Points on a hilly landscape, in no order, each with its height.
From any point a climber takes the steepest step (rise divided by distance) to one of its 5 nearest points. It stops when none of these is higher. Distance is the straight distance between rows; heights are no part of it.
Z_687: [123 165 133 140 132 183 205 103  92 128  50 123  76  70 166 131  91]  (h 4.15)
Z_566: [117 135  79 160 131 123  91  96 165 159 116 164 176 166  94 144 130]  (h 2.80)
Z_200: [128 125 106 102 138  90 100 128 151 174 145 116 169 194 108 111 103]  (h 3.95)
Z_790: [152 118 114  64 130 114 144 156 134 110 120 108  84  87 127 143 162]  (h 4.89)
Z_49: [132 111 149 174 133 154 108 136 149  74 153 139 161 107  98 121 166]  (h 3.25)
Z_378: [125 132  92 142 140 122  96  95 169 149 123 164 172 154  99 135 137]  (h 2.46)
Z_938: [134 117 179 169 108 156 126 146 114  90 160 136 134  98 125 118 154]  (h 7.53)
Z_320: [168 115 137  96 127 129 128 138 149 103 132 135 119  94 120 147 170]  (h 6.46)
Z_70: [ 66 131 156 155 107 149 127 107  67  73 158 149 147  75 163 118 115]  (h 5.08)
Z_183: [153 120 160 154 123 153 119 147 143  91 152 138 135  99 114 130 175]  (h 4.98)
Z_379: [119 124  75 174 143 137  98  97 166 123 122 159 177 140  87 149 150]  (h 2.52)
Z_676: [133 115 116 166 144 151  99 121 171  94 137 148 163 115  91 134 172]  (h 0.48)
Z_786: [142 151 160 140 117 161 201 124  77 136  90 122  85  87 164 133 100]  (h 4.41)
Z_252: [112 108 112 106 165  84  84 173 167 142 160  68 129 219 105  92 118]  (h 6.42)
Z_414: [125 123 100 103 146  88 105 143 149 169 149 101 161 210 110  98 108]  (h 4.12)
Z_118: [110 147 153 162 114 166 170 108  74 108  96 134  85  73 177 139 106]  (h 5.50)
Z_473: [ 93 151 133 166 128 181 160 103  78  87  88 130  84  54 182 147 102]  (h 5.77)
Z_855: [138 144 182 155 105 159 162 130  78 115 120 132  94  81 162 132 122]  (h 6.22)
Z_491: [137 128  83 158 136 114 104 106 145 173 128 141 179 195  97 130 110]  (h 2.98)
Z_545: [ 73 106 131  79 133  70  85 158 136 161 142 104  96 179 137 113 115]  (h 5.79)
Z_680: [127 132  99 110 137 108  96 102 168 154 128 157 161 152 107 135 135]  (h 2.07)
Z_217: [109 111 108  45 130  93 118 141 141 127 120 119  93 102 139 150 156]  (h 4.01)
Z_934: [156 132 188 157 114 154 152 150 103 107 142 134 100  98 146 125 146]  (h 6.47)
Z_489: [175 122 156  98 118 140 152 159 130 109 134 116  96  86 135 137 161]  (h 5.58)
Z_278: [162 133  76 160 136 110 115 125 141 176 137 114 172 213  99 125  94]  (h 3.13)
Z_241: [164 120 163 135 128 143 125 145 147  92 140 138 123  92 116 138 170]  (h 4.33)
Z_85: [165 131 176 127 110 148 166 153 102 115 129 121  97  87 145 129 139]  (h 6.11)
Z_860: [189 117  60 171 150 109 129 141 139 152 138  77 173 229  99 125 109]  (h 2.57)
Z_815: [108 122 112  83 130  87  95 124 153 167 140 131 145 178 125 117 112]  (h 3.84)
Z_453: [142 121 112 148 142 142 100 112 171 102 132 155 157 120  94 147 163]  (h 0.09)
Z_445: [127 127  92 153 136 135  95 101 171 124 123 165 170 133  90 145 153]  (h 2.05)
Z_809: [145 128  89 126 136  95 110 126 151 171 143 116 168 207 100 109 105]  (h 3.46)
Z_81: [150 131  67 187 125 118 116 111 131 174 121 135 177 204 104 136 107]  (h 3.00)
Z_137: [134 166 154 136 121 172 211 112  86 137  67 125  79  82 157 130  88]  (h 3.36)
Z_783: [173 136 167 118 110 146 182 159  96 127 126 112  85  89 145 131 133]  (h 5.78)
Z_929: [113 120 114  65 132  83  98 115 154 149 131 141 132 139 129 135 131]  (h 3.28)
Z_563: [133 136  96 134 137 110  98 103 156 170 124 152 175 182 100 130 114]  (h 2.84)
Z_204: [103 157 127 159 132 190 184  96  91 101  58 129  79  54 164 144  92]  (h 8.35)
Z_725: [145 119 122  84 135 119 105 116 164 122 126 151 131 108 119 149 157]  (h 2.70)
Z_28: [156 114  83 124 151 100 117 151 149 157 153  82 166 224  96 105 108]  (h 3.02)
Z_638: [ 97 134 180 173 106 159 144 111  73  95 135 141 106  79 169 132 120]  (h 6.24)
Z_318: [ 78 149 135 162 122 167 138  98  72  76 115 140 103  50 184 146 110]  (h 4.67)
Z_86: [104 113 115  92 140  80  94 148 147 164 153 108 136 198 117  96 108]  (h 5.10)
Z_973: [ 80 116 122  69 125  75  96 137 141 157 135 121 101 152 137 126 121]  (h 4.88)
Z_636: [102 109 161 189 118 155 115 138 108  72 178 129 164 109 115  98 155]  (h 5.40)
Z_41: [119 156 146 156 120 180 188 101  78 125  72 134  77  71 165 137 101]  (h 5.26)
Z_126: [138 122 121  58 128 107 114 131 153 123 126 133 116 102 131 150 159]  (h 4.30)
Z_54: [152 142 171 143 108 153 188 137  84 128 111 123  88  90 156 123 119]  (h 5.62)
Z_714: [ 91 115 120  73 131  75  96 137 143 160 144 119 130 181 126 117 118]  (h 4.76)
Z_682: [158 143 157 108 109 147 206 159  88 133 109  96  85  90 142 118 119]  (h 5.06)
Z_304: [119 131 107  91 133  95  97 102 168 158 126 154 149 147 107 139 129]  (h 1.89)
Z_321: [128 126 189 170 104 158 143 140  88 102 147 141 107  90 155 115 139]  (h 6.60)
Z_132: [101  95 122 104 156  79  85 180 158 140 152  73 109 216 115  96 119]  (h 6.83)
Z_600: [133 138 189 160 105 153 155 138  87 112 133 134 105  89 159 128 134]  (h 6.41)
Z_362: [171 129 146  84 118 136 193 170 104 119 112  81  83  86 134 129 140]  (h 5.13)
Z_615: [ 93 119 120  60 129  83 100 127 147 157 132 129 114 141 132 128 130]  (h 4.22)
Z_812: [ 61 130 133 140 114 157 122  96  65  51 147 147 153  54 173 124 100]  (h 8.31)
Z_237: [136 122 106 121 136 119  95 103 175 124 120 161 154 122 103 145 148]  (h 0.38)
Z_450: [135 125  99 114 141  91 104 143 153 168 153 106 166 211 100 100 107]  (h 3.90)

For each start below, name the point where the climber stops.
Z_600 => Z_938
Z_676 => Z_938
Z_682 => Z_938
Z_278 => Z_86
Z_362 => Z_938
Z_563 => Z_86
